A landscape with many peaks, sampled at points; each row gives a point and its height.
A climber steps from a point to the highest of its 2 nearest points, and stops where none of them is higher. Distance is the straight distance between rows; heights are no part of it.
j_943 (h 5.34): 116 117 122 160 112 110 144 189 184 111 158 174 121 160  99  85 126 107 128 118 143
j_548 (h 2.73): 109 134 174 119 149 110  84 138 127 127 126 168  87 107 131 132 125 137 155 141 131
j_349 (h 4.36): 100 109 185 158 116 119 163 140 121  77 129 166 110 163 111 100 102 106 116 129 158
j_918 (h 3.99): 158 120 122 129 157  94 118 101 134 127 119 138  49 118 137 144 133 124 156 146  76
j_543 (h 5.21): 165 148 152 109 110 177 168  94 103  85 146 110 124 117 164 127  94 110 129 119 151
j_279 (h 3.51): 137 138  81 119 138 159  95 111  90 162 136  54 134 104 140 138 144 104 122  71 113
j_867 (h 3.19): 126 158 100 112 120 157 109 134 112 164 145  78 147 142 137 139 135 111 114  60 148
j_2 (h 2.58): 124 148  75 125  90  88 142 145  95 118 156 126 193 111 113  99 147 167 150 124 181
j_397 (h 0.66): 120  98 153 167 136 173 158 118 127 138 129 119 149  95 128 136 140 183 117 120 136
j_801 (h 7.59): 126 118 159 150  89 160 192 138 116 104 108 173 152 128 143 143 126 119 120 101 160
j_117 (h 2.61): 113 182 105 127 103 124 134 162 114 116 137 152 156 124 138 174 150 120 123  74 189
j_286 (h 2.36): 124 163 107 124  81 100 134 163 114 103 133 185 153 102 129 154 152 139 142 106 191
j_490 (h 2.21): 127 152  86 122  75  97 132 156 102 127 129 147 172  93 122 125 149 131 154 131 181
j_895 (h 4.56): 144 102  97 129 113  98 135 150 176  96 136 144 117  87 111  85 134  83 130 157  90
j_136 (h 4.67): 163 148 167 103 132 197 139 101  74 111 140 105 151 147 153  97 112  89 130 118 152
j_596 (h 3.00): 168 115 121  90 139 110 120 101 156 128 121 111 127  99 132 109 138 136 131 169  80
j_422 (h 4.96): 144 132 106  90 171  81 153 118 173 151 117 128 135 133 111 110 167  95 108 117  86
j_917 (h 5.74): 142 132  95 103 174  77 121 126 171 159  99 146 115 162 120 105 150  76 125 128  72
j_145 (h 2.54): 133 128  74 118 151 149 159  90 130 100 132  48 168 115 126 103 106 134 114 150 124
j_243 (h 6.23): 107 134 141 146 101 109 127 181 156 125 118 187 149 159 103 117 135 117 128 127 165
j_826 (h 6.96): 117 141 127 179 111 125 144 160 167 108 100 189 116 142 133 173 134 114 110  91 153
j_933 (h 3.64): 141 106 138 134 130 136 133 120 147 168 119 120 142 155 121 124 135 154 121 137 101
j_998 (h 3.31): 110 135  87 133 118 134 172 120 124 130 151  74 151 107 130 153 141 136  98  74 137
j_595 (h 5.42): 135 109 106 128 155  89 122 136 165 118 135 144  80  81 113  99 142  97 138 149  86
j_113 (h 6.59): 150 116 141 143  84 168 194 110 130 114 107 141 154 127 156 129 102 120 137 132 134
j_977 (h 3.73): 149 169 170  79 122 180 109 143 107 119 149 123 158 141 148 129 144 116 115  61 176
j_127 (h 3.01): 148 110 115 130  73 124 117 122 130  77 130 127 133  79 120 107  99 131 143 190 124
j_271 (h 3.07): 129 123  92 160 107 143 177 114  99 143 115  97 130 114 145 147 121 106 120 117 138
j_67 (h 3.11): 119 132 138 110  71 146  97 152 116 113 142 133 167 145 134 147 116 154 116 116 154
j_337 (h 4.31): 164 164 186  90 160 176 115 102  81 128 148 111 118 147 154 114 130 119 137 109 148
j_527 (h 4.08): 143 115 139 155 171 110 152 114 152 146 141 140  71 175 116 116 137 140 141 129  89
j_763 (h 0.95): 135 132 169 124 154 178 126 123 102 177 132 129 157 126 131 129 156 166 126 119 145
j_725 (h 4.34): 158 144 103 126 178 204 113  95  86 129 138  47 152 119 121  89 122 133 138 134 146
j_858 (h 4.04):  79 107 178 154 110 122 155 135  84  55 137 133 134 155 110  94  99 111 112 147 171
j_564 (h 3.71): 163 111 115 129 113 116 141 117 157 100 127 125 120  82 123  91 119 111 135 179 106
j_511 (h 8.25): 119 139 107 130 103  94  98 155 161 123 117 155 121 108 130 160 141 129 118 120 127
j_829 (h 2.67): 129 125  94 122  86 115 132 141 120 146 111 128 160  96 124 134 144 125 132 148 143
j_38 (h 2.89): 102 138 146 123  73 135 122 157 100  86 135 161 151 163 135 152 122 126 108  99 173
j_631 (h 3.40): 127 138  72 120 123 107 159 105 109 148 113  84 130 121 139 151 138  91 107 112 112
j_798 (h 5.18): 125 132 110 138 164 207 129 113  90  95 138  72 167 124 112  93  93 153 133 149 173
j_769 (h 3.67): 108 126 111 141 125 123 197 136 158 132 144 105 159 127 127 138 141 149 111  78 142
j_126 (h 4.80):  99 110 152 154 138 115  98 143 115 155 116 153 100 163 108 127 122 138 132 144 122
j_849 (h 3.42): 131 111 130 180 118 147 198 100  91 133 110 129  96 130 147 146 118 113 130 125 131
j_803 (h 4.49): 136 144  84  79 149 109 102 118 123 161  89 128 129  84 162 176 162 107 133 113  99
j_953 (h 4.76): 128 141 173 133 107 115 141 132 144  81 135 159  92 166 130 134  88 112 115 124 144
j_964 (h 6.08): 109 111 136 157 172 200 115 112  85 109 140  83 145 109 111 116 107 187 124 147 148
j_426 (h 4.44): 108 136 123 134 148 111  90 129 113 165  99 153  97 160 145 162 118 116 149 136 118
j_240 (h 2.97): 127 130  90 126 133 153 178 101 135 105 153  55 169 104 136 127 125 144 108 104 126
j_486 (h 6.30):  96 121 140 159 113 133 148 148 123 166 114 139 166 144  98 111 136 137 122 131 163
j_963 (h 2.90): 122 135 209 112 164 124 105 133 128 119 137 158  92 152 117 124 127 148 129 133 132
j_321 (h 3.21): 132 116 119 122  81 115  88 122 124 113 112 132 120 109 131 116  88 112 147 192 119
j_190 (h 3.34): 110 133 139 130 133 171 111 141 116 164 133 116 139 157 142 171 143 155  95  66 135
j_158 (h 3.36): 136 148 164  73  82 144  86 150 114 104 144 143 173 146 138 124 116 138 133 137 163
j_74 (h 4.32): 136 132 117 114 176  95 160 112 142 166 121 111 113 122 115 110 153 122 125 131 109
j_708 (h 3.84): 138 139 145 134 176 129 147 108 111 162 137 111 102 123 126 128 148 151 134 132 124
j_833 (h 3.53): 135 137 170 110 129 191 107 134  97 143 142 120 145 156 150 148 135 135 110  71 142
j_308 (h 3.08): 144 155 181  99 145 127 104 122 130 115 146 141  83 161 146 152 109 137 121 122 135
j_623 (h 3.44): 128 172 131 115 133  99  89 126 138  99 116 161  77 133 157 171  96  93 145 132 138
j_274 (h 3.23): 134 128 164 103 138 162  69 115  94 159 125 133 120 137 148 146 131 154 139 128 114
j_29 (h 3.69): 151 107 119 174 126 127 167  98 118 142 109 135  82 137 138 147 129 121 135 133  95
j_280 (h 6.21):  93 109  96 115 161  60  89 140 147 134 122 138  94  67 112 126 142  99 144 128  95
j_626 (h 2.25): 164 131 157 105 163 107 101 128 161 140 135 159  86 126 130  85 123 113 167 164 104
j_597 (h 1.67): 135 146 112 107 144 148 122 119 115 151 130  77 190 115 116  85 130 135 134 171 152
j_423 (h 5.72): 142 146  74  90  87  95 138 130 155 108 138 115 162 129 136 149 143 128 110 107 129
j_324 (h 5.77): 133 146  99 128 133 103 150 128 125 158  97 139 106  90 137 153 151 103 133 124 139
j_42 (h 4.40): 152 103  99 140 158  94 141 104 136 144 106 136  77 137 122 129 159 100 149 144  54
j_51 (h 6.22): 121 107 117 189 133 129 155 154 177 139 106 178 102 132 125 162 149 122 110  95 116
j_100 (h 1.93): 181 148 169  94 140 125 130 105 139 123 126 148  87 143 144 106 114 109 151 168 115
j_470 (h 5.41): 105 115 164 167 146 131 139 141 123 155 121 149 127 120  92  85 129 135 133 161 147
j_157 (h 4.95): 115  72 101 154 144 111 117 150 179 127 127 147 118 118 100 133 164 129  95 102  53
j_341 (h 3.83): 154 141  92 125 169 182  88  86  79 154 139  42 132 114 133 110 138 126 140  97 114
j_253 (h 8.59): 113 131  78 128 126  71 170 131 146 115 129 119 133  87  99 122 158  99 111 110 122
j_880 (h 6.75): 117 141 155 148  96 124 171 156 135  67 116 199 134 140 138 156 127 111 118  94 173
j_357 (h 7.40):  95 143 159 131 117 118 136 159 115 152 112 167 174 166  95 102 144 116 132 140 182
j_49 (h 1.32): 118 118 129 134 161 148 113 122 104 180 110  95 172 115 109  94 141 153 138 178 130
j_995 (h 7.48):  93  90 173 163 114 168 115 122  90  96 127 134 143 139 116 119  99 162 115 157 139
j_821 (h 5.00): 142 149  89 116 140 101 111 128 151 157  74 165 116  98 159 167 153  89 143 129 115
j_195 (h 4.28): 156 129 128  81  75 139  88 131 139 128 123 122 152 119 145 134 113 141 127 160 121
j_907 (h 2.79):  87 133 120 106 105 100  45 156 152 135 126 136 119 148 131 168 106 146 127 128 123
j_752 (h 2.99): 104 126  86 158  99 111 169 134 116  90 166 113 183 102 107 104 123 175 136 126 170
j_701 (h 2.41): 147 163 149  59 132 137  69 122 128 140 135 109 114 146 161 147 102 126 140 122 121
j_738 (h 0.56):  98 108 185 151 132 174 146 130 124 114 155 124 154 119 124 136 121 194 105  99 153
j_196 (h 4.69): 118 121 127 151 111 107 152 150 172 112 152 135 130 137  99  91 118 125 130 138 138
j_586 (h 2.53): 123 145 137  58 143 129  41 131 134 162 118 141 133 143 170 151 109 134 153 130 122
j_902 (h 4.00): 149  91  98 154 141 113 156  82 123 139 118 114  88 142 132 147 142 136 136 147  57
j_162 (h 3.24): 136 169 161  98 144 135  85 126 118 109 118 161  96 147 167 178 111 114 131 111 144
j_476 (h 4.06): 135 133 106 100 150 126 114 106 105 179 114 101 135 109 142 146 159 126 132 123 102
j_923 (h 4.90): 155 137  95  73  67 128 103 134 138 111 138 107 172 103 153 157 135 142 115 118 125
j_702 (h 2.88): 115 179 115  96 121 129 123 164 130 151 153 113 160 134 132 149 147 135 118  71 176
j_159 (h 3.98): 152  77 126 150 156 122 152 118 175 136 131 138 107 147 115 105 151 138 121 135  55
j_242 (h 6.93): 106 107  81 137 128  70 174 114 150  85 145 104 129  94  79  97 134  99 107 123  91
j_990 (h 3.37): 104 128 119 170  98 129 179 128 101  73 152 131 148  98 116 113 105 143 140 133 176
j_409 (h 4.39): 103 117 143 156 137 148 121 119  80 171 118 116 123 161 123 137 128 142 125 131 128
j_822 (h 2.59): 169 119 135 100 134 139 147 102 165 122 136  96 145 124 139 105 120 146 121 155 101
j_226 (h 2.52): 149 137 120 109 121 136 169 116 154 113 147  95 160 116 130 110 122 149 120 136 141
j_727 (h 6.77): 100 100 171 161 145 192 104 121  63 121 132 113 149 116 114 127 123 172 116 131 145
j_369 (h 4.48): 125 125 166 154 166 111 143 125 148 120 163 130  71 141 102  91 116 136 131 143 119
j_793 (h 4.09): 108 153 115 125 135  90 119 136 114 156 112 127 104 140 118 125 114  93 145 147 145
j_523 (h 3.70): 140 147 130 131 159  88  96 117 148 110 123 154  43 135 149 161 109 116 148 129 102
j_329 (h 5.23): 132 118 152 151 109 103 147 136 183  81 161 142  77 139 126 124  91 128 118 123 117
j_325 (h 3.12): 114 108 133 146 122 181 126 122 116 145 155  83 145 138 143 152 122 172 101  79 125
j_79 (h 6.67): 115  94 151 148  90 151  93 132 115 116 124 135 142 114 122 131 104 163 124 167 122
j_630 (h 4.47): 125  81 114 130 141 109 131 143 197 116 147 131 128 137  98  98 143 127  97 120  55
j_393 (h 3.68):  93 124 153 163 109 130 156 132  89  85 145 130 112 113 116 134 104 126 118 126 168
j_781 (h 4.68): 100 122  85 159 118  84 142 127 122 145 118 100 113 133 104 118 114 102 125 150 117
j_77 (h 4.89): 107 113 171 167 153 121 121 146 142 117 154 148 101 113  83  70 113 130 139 162 136
j_844 (h 2.92): 104 132 169  93 119 124  47 143 120 132 139 126 123 160 133 149  93 153 124 135 122
j_574 (h 6.91): 118 147  85 135 131  71 147 149 151 128 117 150 111  68 114 140 167  95 134 113 145
j_646 (h 4.07): 115 102 119 169 133 123 187 140 169 138 128 125 134 129 108 116 135 141 115 107 127
j_675 (h 2.55): 129 127 131 104 150  91  75 143 155 132 118 162  86  99 132 124 118 117 162 151 116
j_205 (h 2.07): 142 149  83 106 131 154 134 106 104 136 133  51 177 132 125  93 119 114 123 144 135
j_318 (h 5.79): 160 126 160 124  98 184 184  99 106  76 119 129 157 120 157 111  91 114 138 146 149
j_823 (h 7.09): 120 109  91 138 126  86  96 147 166 124 105 160  97  84 125 158 149 109 122 123  90
j_445 (h 4.33): 134 134 120 155 160 110 136 130 131 175  93 161  99 176 129 141 145 108 142 133 117
j_956 (h 6.90): 134 164  85 108  85  79 114 154 170  90 133 155 137 138 141 159 131 121 129 114 145
j_883 (h 3.17): 127 106 101 144 118 125 142 127 135 158 102 113 157 112 120 130 150 133 114 141 110
j_170 (h 1.11): 112 135 164 121 165 158  90 126  83 179 132 100 153 119 120 111 138 155 145 145 140
j_598 (h 4.97): 155 110  92 149 156 100 137 137 167 157  93 164  95 161 127 123 156  86 136 130  71
j_695 (h 3.46): 156 128 132 102 156 149  98 102 101 171 119 132 106 137 157 160 159 154 162 130  97
j_788 (h 5.90): 135 109 141 133  78 123 133 126 170  85 148 124 124 150 131 118  80 145 119 146 116
j_168 (h 3.06): 118 132 190  85 134 157  68 123  78 119 137 129 129 171 139 123 105 135 127 137 134
j_88 (h 3.82): 117 140  80 112 166  79 141 109 124 163 104 102 102 141 124 139 144  94 120 123  96
j_184 (h 4.05): 137  99 156 158 141 169 139 101  98 152 119 126 132 180 127 129 127 165 134 147 104
j_987 (h 0.80): 129 128 154 146 141 171 172 128 112 157 130 115 160 117 131 127 142 146 113 102 158
j_944 (h 3.76): 137 132 145  95  88 125  96 142 122 126 128 140 158 130 127 107 104 125 146 174 145
j_14 (h 2.65): 104 129 132  93 138 103  31 140 149 149  99 166 117 155 150 155 100 133 162 145 115
j_355 (h 5.55): 108  86 104 172 110 116 137 173 188 131 120 161 124 113 107 138 153 131 102 104 105
j_281 (h 4.01): 143 161 192  73 136 158 108 129  97  93 152 131 132 145 148 120 123 107 118 110 167
j_30 (h 3.75): 164 110 152 135 139 158 120  93  96 137 130 126  97 161 142 146 138 164 151 154  84
j_185 (h 5.62): 113 111  75 158 121  98 178 102 128 106 129  81 128 106 107 104 116 101 119 156 111

For each start below, name the point where the climber stops.
j_325 -> j_801
j_117 -> j_995
j_822 -> j_511
j_763 -> j_357
j_226 -> j_357
j_67 -> j_511
j_2 -> j_788
j_190 -> j_801
j_321 -> j_511
